A landscape with many peaks, sampled at points; each row gives a point and its height.
A climber steps from a point to whichever of its 2 nearest points has the largest rise for the distance, and stops where none of them is higher. Distance is the straight distance between rows; heights are no part of it.
<1277> height 609: [105 135 105 145  76 138 126 166  88 105 167 133 118 148 111 135 131 142
  73 105 103 125 143 147 134 149 180 121 124]
<928> height 377: [119 104 196 150 120 116  78 126 101 142 125 145 100  74 155  82  80 172
 128 161 112 161 108  98 160 120  95 151  53]
<1350> height 133: [143 166 160 158 133 155  78 174 149 131 144 134  98 143 167 149 139 107
 154 102  77 127 105 105 126 169  91 176  68]
<1537> height 332: [140  85 171 143 126 134  97  95 149 156 170 137 129 125 165 100 104  91
 129 117 102 125 134 124 130 145 106 115 154]
<1197> height 406: [147 148 111 128 111 207 130 161 125 141 123 136 127 163  93 127 163 134
 136  80  78  73 155 134 108 144 133 187 162]
<718> height 188: [146 136 115 119 101 132 140 105 145 143 167 107 172 143 120 104 166 110
 109 123 156 112 137  98 105 128 164 193 187]
<1933> height 357: [129  46  98 154 114 144 143  35 149 138 101 131 137  90 147  84 154 167
 150 141 178 106 110 115  99 145 161 167 130]
<1638> height 785: [149  91  95 168 169 101 163  87 157 119 111 150 145 117 147  63 133  81
 138 142 189 131 111 171 135 138 115 100 124]
<259> height 389: [123 169 115 147 115  73  84 193 120 134 162 135 124 154  90 116  64 123
 117 152 101 155  90 139 167  76 144  93 120]
<1119> height 316: [ 88 130 128 131 137 108 181 152 122  68 140 143  60 132 148 161 169  99
 117 145 149 164 141 133  93 152 132 120 181]
<329> height 280: [ 65 138 197 149  82  95 108 142  91  91 122  95 113 111 173 189 117  77
  74 135 142 197  81 120 115 174 113 140  79]
<682> height 518: [122 183 117 101 157 105  95 139 143 140 133 126 159 125 113 189  67  81
 108 124 126 139 128 134 168  95 123  50 121]
<1306> height 368: [ 93 178 142 174 143 105  60 155 117 111 124 146 112 180 100 110  70 153
 154 173  99 151 119 114 135  77 111  93  84]
<1137> height 407: [125 122 154 139 159 122 123 131 197 115 125 122 198 143 144 161 138  80
 109 136 160 150 191 153 117 156 131 103 151]
<1297> height 414: [111 165 103 121  94 157 136 138 110 175 131  88 108 125 130 127 112  54
  96  96 139 115 137  86  71 131  74 108 138]
<591> height 573: [143 161 212 102 104  80 109 146 162 153 184  80 165 191 121 184 123 110
 112 126 139 123 125 148 149 128 131 101 145]
<1090> height 605: [160 142 100 100 125 124 107  94 140 178 124 137 107 163  80 116  92 138
 104  87 128  88  98 141 111 180 155 165  75]
<1685> height 86: [105 122  85 167 134 124 121 102  87 115 117 167  77 182  86  62  93 146
 134 127 165 100 104 143 130 125 120 127  81]
<1467> height 434: [150 115  97 109 127 167 164 161 129 168 132  99 109 120 100 130 147  93
 118  43  99  84 169 164 122 155 134 186 220]
<1008> height 507: [130 156 175  95 185 120 150 183 130 183 101  77  88 146 128 180 123 116
 113 112 123 142 179  87 138 149  81 141 162]
<1633> height 388: [171  98  97 135 136 127 140  92 124 172 104  77 168  53 171 143 114 106
 125 145 154 114 112 117 147 167 147 137 114]
<861> height 164: [137 119 184  99 119 111 122 102  81 160 161  93 185 139 133 126 108 176
  99 120 125 133 180 107 186 128 124 126 116]
<1122> height 538: [124 119 110 151 141 114 139 106  72  93 157 138 143 199 126 181 157 165
 119 129 126  89 183 136 122 165 135 170 133]
<1168> height 453: [133 203 101 160 155 125  67 146 131 144 116 185 105 173  90  66 111  73
 153 140 109 105  62 119 127 111 170 137 130]
<611> height 470: [118 143 106 113 131 139 140 110 169 123  94 129  52 137 118 179 134 130
 138 121 135 127 117 113  77 180 104 149 106]
<1423> height 421: [ 93 106 100 184  96 114 117  77 156 116 153 173 140  93 118 121  89 155
 101 131 116 149 117 182 119 120 176  75  98]
<1655> height 457: [141 157 172 123 104 141 145 152 124  98 177  82 107 126 163  91 150 122
 175 127 126 146 122  88 166 100 108 147 172]
<1968> height 643: [ 83  64  53 152 145 108 181  68  96 100  99 148 102 134 117  96 123 168
 127 116 172 145 122 123 148 115 136 110 154]
<1189> height 485: [123 148  97 159 115 135  86 146  96 125 163 171  95 160 106  82 108  99
 124 130  97 111  88 108 125 131 175 166 145]
<1969> height 717: [125 102 158 162 170 114 120 117 132 126  88 157 134 113 162  71 112  95
 134 169 157 155 127 126 133 140  98 104 106]
<1622> height 483: [138 155 104 140 165 147  63 125 112 144 134 153 158 119 139 171  83  70
 125 143 133 114 130 103 148 116 110 117 117]
<302> height 413: [157 121 161 154 103 132 111 157 138 138 151 101 173  96 159 106 112 138
 134 143 107 148 118 117 200 111 154 123 114]
<1240> height 670: [123 105 115 123 113 138 163 101 111  93 109 157  98  73 151 115 152 187
 141 146 115 148 120 106 126 113 130 127 117]
<457> height 216: [144  78  89 136 171 145 125 137 116 155  55 160 141 159 130  79 161  81
 102 127 147  87 143 137 103 173 146 126 124]
<1675> height 678: [129 156  93 196 138 118 162 120 153 155  83 140 125 139 106  37 110 151
 175 152 113 140  85 140 134  97  94 105 100]
<1117> height 603: [108 139  99 154 157 130 115 156 159  83 123 157 114 100 143 186  96 129
 142 125 103 179 148 114 167 119 107 107 137]
<972> height 496: [154 190 124  93 101 119 167 112 134 188 140 102 203 106 113 159 147 157
 110 104  85 130 122 116 144 103 146 113 135]
<1355> height 663: [122 154 186 135 175  92 123 119 143 147  94 113 128 171 146  74 111  97
 131 160 109 154 111 126 131 139 117  62 119]
<1808> height 361: [111 142 187 150 106 100  71 160 105 136 143 131  83 136 141  89  96 152
 127 150  71 144 107 118 146  97 102 108  72]
<1790> height 92: [ 92 110 192 144 167 128 143 133 156  94  89 127 138 138 156 136 158 145
 142 157 132 197 176  91 131 146 103 143 175]
<956> height 394: [132 138 183 152 112 112 115  91 108 122 134 110 161  66 165 100 105 167
 132 168 148 151 103 121 195 118 140 136  60]
<1055> height 376: [103 113  92 147 120 144 115  95 145 109 138 196 105 131  99 129 108 129
 163 126  65 131 105 131 107  88 154 115 208]
<1775> height 492: [149 135 154 118  79 138 101 170 146 114 181 118 172 108 130 198 120 128
 126 147 142 113 145 163 116  82  85 107  86]
<130> height 91: [147 178 138 102 136  79 140 130 122 101 185 144 134 106 148 108 137  77
 119 140 165 144 102 148 134  76 109  78 117]
<1975> height 570: [126 130  87 126  98 120 138 100  78 127 195 144 131 154  95 164 127 149
  96 112 107 104 149 127 101 131 156 160 166]
<1167> height 623: [140 100  83 148 166 155 124  94 137 195  60 202 133 184  86  96 134 121
 159 112  93  67  79 141 115 116 131 146 127]
<277> height 626: [112 106 141 130 109 119 141 119  64  82 107 132 128  51 167 113 139 152
 120 175 164 175 128  84 124 116 111 151  88]
<875> height 740: [103 152  90 195 157 149 164  94 129 139  67 158 127 147 134  49 130 132
 148  90  79 141 112 106 156 116  96  90 140]
<32> height 439: [156 136 143 130 121 151 133 143 180 134 131 121 139  96 153 168 157 138
 168 161  94 141 119 106 123 114 124 155 151]
<423> height 411: [149 101 132 157  94 169 148 160 150 146 118  65 162  74 171 153 137 106
 129 139 119 141 131 102 144 144 127 137 149]
<574> height 358: [112 138 161 137 103 155  91 226 177 129 113 103 111 136 125 159 146 112
 135 185 122 153 120  98  66 114 166 137 155]
<1508> height 85: [119 156  99 155 143 128 132 103 126  80 153 179 125  99 151  97 120  82
 147 128 177 146 122 132 114  90  63 105  96]
<728> height 375: [148 182 133 148 148 118 133 188  91 169 150 146 172 172 130 107 182  98
 137 156  97 126 131 105  56 103 120 143 156]
<211> height 514: [131  91 166 108 102 136 139  57 110 116 143  61 134  67 175 144 106 132
 152 158 171 124 131 100 127 130 107 141 148]
<365> height 83: [113 109  69 125 104 143 144  79 102 121 121 115 119 170  71  64  91 143
 144  90 166  85 117 161 120 124 134 118 120]
<739> height 424: [151 113 107 115 138 117 151 131 145 117  97 137 101 181  81  95 142 174
 175 157 114 122  95 131 127 127 163 154 152]
<88> height 345: [117 143 134 166 149 140 114 145  96  68 117 103  98 121 171 174 126 107
 196 185 140 151  92  92 105 143 116 164 137]
<1526> height 123: [153 186 138 128 165 155  91 171  96 133 128 135 141 139 150 126 154 115
 161 133 143 124 126  77 114 124  91 173  80]
<1188> height 171: [158  97 157 148 146  96 105  91  93 122 181 144 186 154 147  83 116 158
 126 134 156 116 177 130 172 141 121 165  93]
<208> height 456: [144 133 112  92  82 127 144 181 139 127 167 105  85 128  84  88  96 151
 135  92 112 143 109 110 152 118 130 178 140]
<891> height 458: [103 162 184  72 106 145 108 114 143 161 104  69 114  92 171 190 130  81
  79  80 143 123 100  93 154 163 129  97 117]
<517> height 618: [143 150 108 155 112 129 150 142 141  96 122 150 115 127 117  32 130 145
 151 131 123 129 106 195 139 115 131  86  78]
<1902> height 51: [168 147 136  51  90 146 125 190 111 155 115  96 130 133  82 112 165 130
 103 148 154  84 132 131 102 106 176 154 122]
<1433> height 468: [128 176 151 135 112 138 121 124 182 161 111 117 178  99 149 188 142 144
 121 124  65 150 115 110 146 120 141 107 120]
<168> height 87: [100  74 152 172 160 121 149  91 153 106  92 152 164 194 153  90 181 138
 156 157 158 155 152  90 107 140 112 152 159]
<253> height 620: [ 67 100 108 125 128 118 183  51  84 108  92 110  99 131 133 121 115 180
 109 102 129 149 149 117 132 152 136  79 144]
<1176> height 559: [156  70 163 112 154 113 138 123 123 107 147  85 131 125 153 164 152 168
 143 145 152 106 197 141 147 140 109 183 166]
<759> height 730: [118  52 119 106 159 161 138 104  85 103  58 172 105 103 150 129 172 161
 134 131 137 107 140 127 130 149 130 142 113]
<607> height 464: [ 87 101 122 193 137 129  90 114 102  83 115 176  98 131 120  74  92 126
 141 193 153 132 104 135 150 104 180  92 131]
<1917> height 462: [157 130 107 112  75 153 173 199 139 163 165  87 126  93 115 151 153 104
  96  51 137 106 132 153 147 134 142 181 175]
<1056> height 716: [100 131 123 111 120 161 104 169 127  92  72 119 129 119 111 143 104 125
 107 171 169 147 161 128 108 123 113  81  72]
<400> height 399: [ 93 103  87 150  71 129 108 102 161 119 175 184 124 111  87 106  89 162
 101 111  85 162 124 129 101  97 173 120 154]
<598> height 329: [ 97 141 116 159 158  89 160 125  90  68 119 120  89 134 166 128 133  85
 150 182 162 170 103 115 103 133 109 102 158]
<297> height 476: [129 129 128  76 168 128 172 176 123 166  94  95  78 161  77 144 117 146
 110  90 107 120 185 136 133 143 113 129 199]
<318> height 354: [172 156 122 132 148 125 179 171 103 147 106 124 164 157 118 123 174 135
 136 144  62 109 140 148 113 131 133 110 156]
<681> height 69: [130 126  91  93  91 166 173  97  98 108 131 137 149 132  98 105 176 195
 123 108 155 106 172 131 105 104 118 156 115]
<800> height 586: [169 141 102 108 133  98 136 142 147 128 191 189 162 113 114 126 133 148
 109 100 117 137 144 155 147 106 117 133  99]
<226> height 360: [123 106 149 151 162 150  98 154 103  66 120 130  85 181 147 147 161 135
 187 167 151 120 135  93 120 157 127 195 143]
<1794> height 545: [ 93  96 121 150 134 194  91 122 160 110  94 133  94 140 114 123  90 160
 158  99  66 124 149 131 158 139 133 104 150]
<16> height 412: [125 192  93 137  98 105 131 171 119 137 156  99 150 123 114 128  99 110
 106 133 127 168  91  87 166  90 162 117 136]
<926> height 659: [118 107  92 158 134 128 101 151 121  86 161 197 103 116 133 159 119 148
 127 142 121 148 148 103 121 123 119 162 110]
<346> height 435: [138 167 107 165 104 143 125 132 140 129 145 106 137 109 134  78 108 114
 155 127  96 146  94 103 175 100 140 129 151]
<1404> height 491: [141 153 115  82  58 135 149 174 120 148 191 124  89  99 107 106 148  92
 104  55  99 110  88 135 118 116 131 174 168]
<921> height 422: [111 111 142 135 135 146 103  82 152  82 131 160 129  93 163 115 143  82
 108 123 133 113 119 187 129 151 187  73 118]
<1089> height 410: [174 127 130  51 148 115 156 145 130 176 131  96 174 126  74 127 136 131
 143  92  91  92 139 196 145 124 179 124 198]
<1533> height 179: [170 129 137 139 104 122 105 119 141 136 202 103 182 165 122 120 114 112
 139 124 153 105 141 135 142 133 136 165 127]
<786> height 561: [139 168 120 163 143 104 125  78 136 156 133 127 191 149  99  84  88 181
 129 109 104 129 129 161 205 126 155 103  93]
<322> height 437: [121  98 111 117 112 199 108  89 153  96 155 128 128  77 148 150 155 107
 135  83 126  89 135 164 123 145 189 116 165]
<426> height 78: [129  97  93  74 108 155 138  64  90 135 155 100 138 108  75  89 112 190
 141  74 134  80 120 164 110 112 167 111 122]
<44> height 527: [120 189 145 105  55 120 143 184 122 110 180  87 148 135 126 189 140 149
 103 110 140 127 116 137 148  88 114 109  93]
<553> height 378: [126 105 192 121 135 141  87 196 154 102 100  92  99 148 140 136 157 125
 157 186 156 154 134  93  96 159 154 172 124]
<1964> height 97: [114 132  87 191 178 130 120  81 128 139  54 169 130 142 122 105 125 102
 148 158 216  94  92 125 129 131 117 146  61]
<981> height 382: [160 138 167 100 134 147 150 160 141 173 123  86 172 163 101 155 154 124
 123 112 103  78 178 189 104 139 131 104 166]
<1531> height 229: [140  64  94 144 171  93 113 106 102 112  97 158 114 164 127 135 121 116
 128 171 165  87 134 148 111 160 138 138 114]
<135> height 107: [104 155 183 134 167 114 105 142 122  67 111 182 165 101 160 158 135 136
 166 185 133 187 139 131 106  84  77 114  95]
<935> height 493: [126 104 188  74  91 128 116  92 129 138 169  80 140  65 175 179 131 101
 121 141 162 109 113 131 124  90 120  86 153]
<1477> height 115: [123 172 136 140 185 147  88 163 117  92 115 181 157 134 147 153 154 108
 183 173 162 147 124 104  75  89  97 147  89]
<1106> height 455: [133 158 150  74  90 184  99 109 127 116 163 109 122 103 127 164 135 133
 128  96 126  89 139 140 137 116 155 113 124]
<1752> height 441: [ 72 125 140 184 105 140 102  72 130  91 114 167 114  96 146  81 112 118
 121 163 133 112 105 185 111 117 161  60  96]
<11> height 511: [132  88  94 158 149 116 119  91 132 103 132 149 173 225  90 125 142 159
 128 113 139 100 162 150 150 165 175 178 139]
<1583> height 432: [133 148  93 157 138 140 159 130 184 101 135 143 192 132 134 128 151 120
 134 123 143 163 166 130 128 119 102 123 142]
<883> height 417: [145 168 123 119 128 128 121 119 133 146 120 128  94 145 109 144 117 178
 168 133  40 114 102 121 121 113 101 131 113]
<1864> height 494: [132 128 112 114 103 157 116 140 137 135 113  78  70  84 150 159  99 110
 156 105  70 107 104 169 117 135  92  70 109]
<581> height 303: [129  86 104  93 160  78 163 146  81 103 141 122  65 117 140 157 145 127
  99 137 163 137 156 122 123 163 123 151 159]
<550> height 451: [157 125 131  97 153 102 122 126 109 137 123 127 135 193  71 102  96 187
 159 140  95  97 131 163 162 120 158 119 133]
<62> height 319: [103 115 244 133  93 127  61 101 150 130 142 117 153 117 175 124 104 114
 119 149 105 146 120 115 133 117 117 103 116]
<461> height 676: [ 90  79  62 185 144  97 173  52 128 121 143 186 139 119  90  76 108 180
 137  95 132 142 102 165 157 114 173 112 162]
<80> height 804: [122  63 139 123 138 169 113 164  86 111  59 136 115 106 137  93 124 157
 119 160 134 125 159 117 136 143 130 116  87]
<1072> height 204: [132 112 101 116 141 171 136 113 117 143  59 155 150 127 127  52 184 108
 110 130 135 116 114  88 123 126 188 131 163]
<515> height 241: [112  95 106 133 153 130 124  82 101 111  84 123 105 141 139 183 134  77
 129 177 175  90 119 133  61 178 138 128 131]
<1555> height 307: [ 95  95 249 163 105  84  65 167 131 131 132 137 139 101 186 145 106  95
 101 153  89 182  77 134 153 128 104 113  96]
<343> height 484: [ 80  73 120 168 140 168  91 124  99 102  75 158  99 184  99  80  95 156
 160 173 138 117 131  92 146  87 141 111 140]
<807> height 425: [147 164 116 156 133 156 113 112 127 146 150 203 197 129 139 109 178  98
 104 115 117 115 144 104  92 109 127 155 105]
<394> height 533: [139  83 128 135 131 100 124  68 113 111 149  75 139 127 162 149 134 135
 147 173 179 112 142  80 128 162 127 196 159]
<1913> height 596: [119 153 163 171 172 112 124  61 126 141 111 163 193 119 151  98 116 150
 115 116 100 147 148 136 184 139 126 105  75]
<887> height 501: [129 146 126 102  74 158 180  85 167 105 182  91 118 132  98  96 147 157
 148  45 124 125 128 157 124 143 135 167 160]
<1330> height 525: [146 175  99 108 121 139 142  73 159 169 123  96 201 141  87 106 106 145
 126  92 125 129 125 126 155 131 170 124 145]
<879> height 500: [ 85 155 116 105  60 111 122 161 152 122 154  88 115  91 128 206  99 130
  91  73 127 145 107 140 153  85  84  58 105]
<1391> height 475: [101 137 199  69  76 140  97 119 142 114 186 132 110  72 165 180 152 108
 100  93 111 109  97 138 140  84 148  91 146]
<373> height 572: [137 111 127 100 105 127 137 171 146 123 110 139  95 108 105  57 131 129
 134 149 110 130 101 172 112  95 149  75 122]
<697> height 495: [171 128  55 109 120 125 145 120 149  97 145 164 153  97 107 114 163  97
 133 142 156  93 102 183  94  99 177 141 140]
<1123> height 64: [143 109 135 127  75 148 143 127 106 119 131 110 161 124 128 115 166 180
 106 159 157 114 166 108  81 127 129 163  85]
<848> height 452: [133 192 114 156 130 163  79 120 102 117 175 177 176 154 136 134 131  77
 120  97 110  98 136 132 139 114 134 119 113]
<1926> height 443: [118 178  98 119  96 153 134  91 138 111 111 136  72 142 106 139 136 158
 161 133 107  98  87 114  73 120 116 136  89]
<1269> height 292: [112 149 238 137 133  82 107 138  83 125 103 114 142 120 176 142 136 103
 106 158 116 181  85 130 124 160 108 143  62]
<886> height 438: [139 158 140 100  90 130 141 136 114 189 144  62 125 115 143 193 124  81
  94  93 120  90 103 129 120 141 112 101 132]
<296> height 563: [149 106  83 151 165 113 125  95 160 173 117 189 111 124 100  87 102 128
 140  81  85 116  82 152 148 154 147 146 131]
<1656> height 195: [117  82 115 133 109 150 149 118 135 115 126 115 122 128 130  96 164 134
 115 126 130 128 146 110 112 144 177 143 194]
<986> height 660: [171 122  60  53 151 125 118 108 132 159 135 154 105 104  87 145 115 140
 114  71 140  91 106 139 135 148 156 174 105]
<750> height 158: [136 139 195 119 115 117 159  98 133 173 143  55 177 131 154 184 133 179
 118 121  97 139 167 118 142 147  99 130 127]
<838> height 535: [162 144 102 102  76  98 140 181 121 141 199 171 119  86 109 128 143 131
  91  82  96 124  89 156 134 100 140 148 106]
<1572> height 459: [144 116  71 127 140 114 174 111 159  85 139 167 154 101 148 133 191 118
 139 140 176 136 140 136  92 106 117 150 145]
<1361> height 427: [170  66 108 126 106 101 120 179 136 132 181 125 158  92 131 181 131 132
 112 142 130 119 147 182 136 129 158 138 132]
<436> height 99: [129 150 203 120 131  83 122 155 117  85 157 140 138  89 183 129 141  99
 148 158 117 159 112 163 143  83  76  84  99]
<1832> height 426: [143  81 170  55 131 140 128 150 114 189 134 126 113  93 123 112 137 122
  94 101 115 105 170 139 119 111 111  99 164]
<1108> height 481: [147 139 135 128 141 134  99 120 110 136 145 174 167 206  92  96 136 169
 115 102  87  93 161 154 150 147 166 142 106]
<1162> height 144: [150 155 138 152 105 137 100 197 159 162 155 108 143 137 147 182 111 111
 116  90  88 143 112 105 170 155  97 159  95]
<1908> height 599: [ 87 105 120 110 135 141 156  80 104 154 114  60 110 136 111 131  82 165
 112  79 105 137 167 113 149 161 122  73 176]
<1462> height 442: [134 137 103  58 128 113 186 174 121 167 102 120 142 148  37 137 129 178
 118  73  99 103 177 185 120 127 152 154 178]
<402> height 680: [115 111  62 180 185 133 165  82 133 158  65 199 148 179 106  89 139 142
 162 102 124 114  92 132 167  96 121 134 130]
<1419> height 370: [157  87  81 117 123 110 149  49 122 175 147 118 129  72 142 120 130 139
 120 117 149 108 104 112  93 143 140 161 128]
<1759> height 540: [117 183 203 100 151 111 136 160 187 162 130  88 144 162 139 194 139  79
 101  97 144 142 159 124 140 136  88  96 157]
<1019> height 510: [ 98 114 115 160 138 172  94 121 154 119  47 142  70 168 100 128  88 176
 188 166  95 126  87 102 135 120 146 119 120]
<1648> height 528: [112 143 125 103 107 133 156 122 150 104 117 121  67  90 146 115 149 117
 134 102  70 116  98 183 105 124 126  55 130]
<262> height 390: [136 146 154  88 145  91 138 143 170 156 139 152  71 106 132 170 134 170
 138 115  52 163 114 113 125 112  82 126 137]
<1362> height 423: [111 205  98 187 131 153  86 119 163 156 118 172 174 155  95  61 103  81
 123 124 121 138  98 101 130 105 161 130 123]
<656> height 152: [138 148 171 137  79 137 129 153 144 163 158  45 153 124 152 196 112 160
 122  92  98 129 129  99 185 147 102 151 121]
<1070> height 385: [123  92 148 141 138 109 128 154 144 104 145 104 154  93 182 171 137  43
  87 117 164 151 151 157 153 181 131 112 157]
<793> height 601: [147 154  66  73 165 134 140 147 145 113  72 137  98  97 116 112 143  95
 118 121 185 132 110 109 143 131 143 122  99]
<385> height 725: [137  72  96 163 159  88 158  71 145 138 158 143 159 109 132  64 113 113
 122 102 149 141 124 187 149 141 164  76 165]
<743> height 291: [127  91  89 102 179  90 172 139  59  90  83 123 118 119 134 150 145 160
 127 174 179 133 161 123 145 124 114 121 122]
<1610> height 273: [ 96  88  94 132 172  81 151  33  70 116  92 148 155 161 133 144 147 132
 128 172 202 114 130  86 121  93 119 134 145]
<1909> height 447: [137 100 164  76 139 157 135 115 120 151 131 136 114 140 107 104 164 143
 143 113 115  83 172 125  88 101 103 134 179]
<633> height 254: [119 136 148 127 106 140 137 127 101 121  92  62 101 115 150 183 112  88
 131 172 141 115 118 138  82 166 100 107 106]
<985> height 658: [116 115 121 127 111 156 129 198  84 129 104 113 128 108 131 171 150 128
  64 125 115 121 172 134 131 160 162 121 116]
<1689> height 479: [136 184 154  99  91 140 159 118 170 100 158  64  87 124 143 117 149 135
 163  86 110 137 101 136 158 128 111 125 133]
<117> height 474: [171 157 166  86 152 147 151 152 131 165 127  94 103 155 120 157 162 154
 159 132 121  97 160 102  98 137  78 181 152]
<746> height 613: [155 176 184  88 160  66 138 142 147 149 150 102 124 181 124 128 138 110
 137 147 118 143 109 139 126 132 128 116 149]
<43> height 497: [126 121 119 123 127 122 148 100 147 121 124 130 108 105 146 162 141 114
  98 101 154 137 132 136 112 192 134 146  83]
<906> height 560: [113 134 166  92 103 104 153 188 133 113 157  84  92 122 119 173 136 152
  97 122 170 156 160 123 143 120 114 136 136]
<1394> height 737: [139  91  49 101 147 135  99 129 126 114 115 191  96 123  99 166 121 169
 117 117 164 103 133 109 121 133 138 197  85]
<1773> height 93: [ 95 147  90 182 166 103 110  91 125 112 100 172 111 180  99 115 102 134
 118 145 198 130  97 107 154 148 158 158  80]
<1026> height 264: [ 92 113 106 134 160 109 127  49 125 143  92 147 143 120 115 154  86 158
 128 164 153 145 131  87 125 100 130  97 144]
<797> height 641: [135 150 153 148 149 110 110 123 152 144 170 186 187 141 135 107 108 128
 110  95  91 150 168 149 160 112  87  94  90]
<1243> height 98: [104 114 223 131 147 128 130 133 118  78  92 133 135  89 173 169 148 145
 153 188 103 190 128 126 119 135 102 154 135]
<1784> height 398: [134 143  87 159 145 132 106 146  77 139 144 180 173 156 131 118 189  94
 119 158 146 104 136  82  55  96 142 177 154]
<1305> height 576: [ 78 138 158 125 126 144 129 117 131 111 113  89  95 144 133 135 101 140
 128  92  69 143 165 134 152 131 104  59 171]
<1780> height 58: [144 155 153 106  85 157 138 190  99 168 116  93 153 143 121 114 175 131
 101 145 154 111 150 103  66 124 120 146  78]
<730> height 557: [ 99 191  97 121 153 125 117 182 151  82 133 140 133 155  97 188 101 112
 123 129 133 166 161 137 141  97 107  79 124]
<676> height 74: [140 123 141  73  89 123 150  68 107 151 170 127 140 116  95 111 137 217
 120  87  99 106 140 134 107 110 135 146 109]
<276> height 460: [162 107  99 144 118 135 115 144  94 109 164 117 156  93 147 185 109 122
 146 178 137 107 148 155 120 111 111 116 123]
<1925> height 522: [131 129  90 196 133 133 125  98 109 172 124 192 105 117 121  37 118 109
 118 108  82 100  72 132 150 133 170 144 149]
<1073> height 430: [155  86 118 124 103 118 105 176 140 148 169 113  71 129 111 121  68 141
 125 110 110 131 128 130 146 146  96 149  99]
<691> height 461: [130  89 124 102  93 141 156 189 157 168 137  68  66  95 116 161  95 126
 131  96  95 121 135 171 103 133  75  88 152]
<1452> height 592: [134 112 161 121 152  91 163 161 147 109 160  80 100 118 145 192 121 150
 150 149 166 172 189 115 135 126  65 163 172]
<335> height 374: [152  96 101 140 126 134 107 147 133 178 116 103 120 156  92  82  63 108
 149 158 127 119 122 104 104 117 106 129 156]
<915> height 650: [124 168 127  72 171 117 125 177 133 120  58 115 114 143 108 112 127 112
 106 152 171 154 125 118 130 132 158  82  94]
<447> height 281: [125 121  84 103 190  48 141 118  61 106 109 140 134 176 119 123 141 143
 122 178 205 131 139  91 135 103 137 145 140]
<1272> height 477: [ 98 162 148 107 104 136 124 107 147 113 121  71 144  80 159 177  89 112
 112  95 151 167 128 109 180 125  95  87 109]
<222> height 526: [122 126 120 118 106 116 179 109 160 108 186 134  91 113 142 145 154 147
 116  79 133 152 154 134 108 143  95 158 151]
<42> height 269: [ 99 117 203 125  89 129 152 156 130 103 110  75  94  95 179 161 146  87
 104 131 149 172 116 134  89 187  73 144  91]
<443> height 105: [103 150  96 156 186 132 118  68 123 105  89 204 127 152 144 144 161  94
 181 161 193 110  71  90 106  91 101 147  94]
<1611> height 400: [150 122 163 112 150 118 128 150 168 129  82 125  94 175 115  93 163 133
 159 179 139 129 100 119  86 161 161 147 124]
<1483> height 352: [166  85 114 144 162 128 120 161 154 178 119 124 112 124 143 107 107  78
 138 133  90 125 123 120 124 165 121 130 170]
<1473> height 726: [ 94  59 157 127 122 150 121 136  78  99  76 134 137 106 158 134 135 115
  71 137 135 133 185 152 118 193 144 112 102]
<474> height 548: [167 120  57 105 138 146 118 185 174 104 104 131 127 100 115 116 142  58
 127 144 185 114 116 150 113 132 163 135 138]
<836> height 395: [123 156 103 142 118 141 119 129 105 166 111  93 119 176 106 105 100 113
 131 139 153 133 124  55  84 132 100 145 120]
<36> height 428: [152  57 141 110 116 107 136 181 195 153 163 102  88 116 116 138  96 147
 122  90  97 150 134 176 150 160 129 127 156]

For each start below, name the point where the climber stops.
<743>: <80>
<728>: <1394>
<676>: <44>
<436>: <44>
<329>: <44>
<1933>: <797>
<1790>: <44>
<607>: <1638>
